Points, in no order, along strands that fork, close into loops and pass close to each other.
Points whose rows are less than 17.2 apart are linked; no others are. Some points are linked to none.
J_773: [  6  14  14  28 -17   5  -2 -10 -10]
J_350: [  4   4   0 -18  21   5   6   8  19]
J_896: [ -4 -14   9 -12  26   1  -9   2  -6]
J_208: [ 18  20   0   4 -23  -8   3 -10   2]
J_508: [ 14   7   5 -16  19   4   8   7  22]
J_981: [-14  -1  -6 -19  20   7   2  10  10]
J_740: [ 22  13   2  -4 -19 -15  -2 -14  -1]
J_284: [ 11   9   0  -6 -17 -12  -4  -9  -6]
J_165: [-16 -15  -9  23 -11   0  -3   5  -9]
J_30: [-14 -18  -4  12   6   2  -4   7  -9]
J_344: [ 13  21   2  11 -25   1   2  -9   1]
J_99: [ 14  -1   4 -21  10 -11  -4  -3  -1]
J_514: [-10   0  -2  11 -13   1  -1  -2  -9]
J_355: [-13 -17  -6  20   8   9  -1  11  -3]
J_670: [ -5   5  -8  -5 -13   0   3  -1  -1]
J_860: [ -2  -8   7 -20  30   0  -7   3  -2]
J_947: [ -8  12  -4   7 -13  14   6   4   1]
J_121: [ 13  -3  -2 -26  14 -13   3   0  15]
J_398: [  3  -2   2 -25  23  -6  -4   2   5]
J_485: [  4   5  14  35 -15   4  -4  -8 -10]
J_586: [ -9   6  -2  18 -18   7   3  -3  -7]
J_178: [-18  -3  -7  17 -10  12   4   6  -4]
J_400: [ 22  13   1  -4 -10   1  11  -1  16]
J_593: [-14   4  -5  15 -10  18   3   7  -2]
J_757: [-5 -7  8 -1 15  8 -4  3 -6]
J_46: [ 16   0  -6 -18   0 -13  10  -2  18]
J_310: [  2   7  -2   1 -19  -6  -5  -7  -9]
J_936: [-10  -4 -10 -20   7  -7  -1   2  -2]
J_477: [-18 -14 -11  18  -7   3   2   5  -7]
J_115: [ 14  -3  -6 -23   5 -14   6  -2  14]
J_195: [-17  -7 -12 -15   9   1  -2   5  -2]
J_116: [ -4  -8   4  28 -10  -1  -5  -3 -10]
J_524: [ 19   3   5 -18  18  -2   8   3  26]
J_765: [ 12  18  12  17 -15   2  -3 -13  -7]
J_703: [  0  -6   6 -10  15   0  -8  -1  -9]
J_658: [  4  19   2  14 -23   9   2  -4  -1]
J_878: [  2   2  -5 -19   2  -7  -1  -1  -1]
J_708: [-11 -11   4  21   8  16   1  12  -1]
J_516: [ 10  -1   0 -24  20  -7   0   2  13]
J_339: [ -2   3   2   5 -14   0  -4  -6 -11]
J_206: [ -2  -3   0 -10   3  -5  -6  -2  -9]
J_587: [  1  -2   8  37 -12   0  -4  -4  -9]
J_338: [ -9  -9  -3  -7   2  -5  -5  -2 -11]
J_562: [-11  -9  -4  26 -14  -4  -4  -2 -11]
J_348: [-9 -7  5 11 10 15 -1  7 -4]
J_100: [-16 -13  -3   2   2   1  -3   2 -10]
J_487: [-14  -5  -6 -14  16   7  -1   7   2]
J_161: [ -3  15   1  20 -25   6   2  -4  -4]
J_303: [ -6 -22   5   3  12  -5  -9   0 -13]
J_322: [ 26   2   9 -18  15  -9   6  -3  20]
J_16: [21  7 -1 -9 -5 -8 11 -2 17]
J_929: [ -7   4  -5 -20  23   5   3   9  14]

A fork is a point with three links, a tip a point with one. Leave the first point through the second and follow the links. Name the first fork or tip that comes.
J_562; J_116: J_765
J_165; J_477: J_947
J_115; J_121: J_703
J_929; J_350: J_322

A piece is two or more points that can be reached from each other along the links. Count, over all rows, the pieces, the separate loops (a circle has one, a figure eight two, a Y none), the forks (points with three links) and the tips (points with one).
pieces: 3
loops: 2
forks: 2
tips: 4

Name the points in between on the shortest way along the links from the first point to the second, in order.
J_348; J_398: J_757 J_703 J_896 J_860
J_338; J_121: J_206 J_703 J_896 J_860 J_398 J_516
J_30; J_195: J_100 J_338 J_206 J_878 J_936
J_161; J_740: J_658 J_344 J_208
J_178; J_485: J_477 J_165 J_562 J_116 J_587
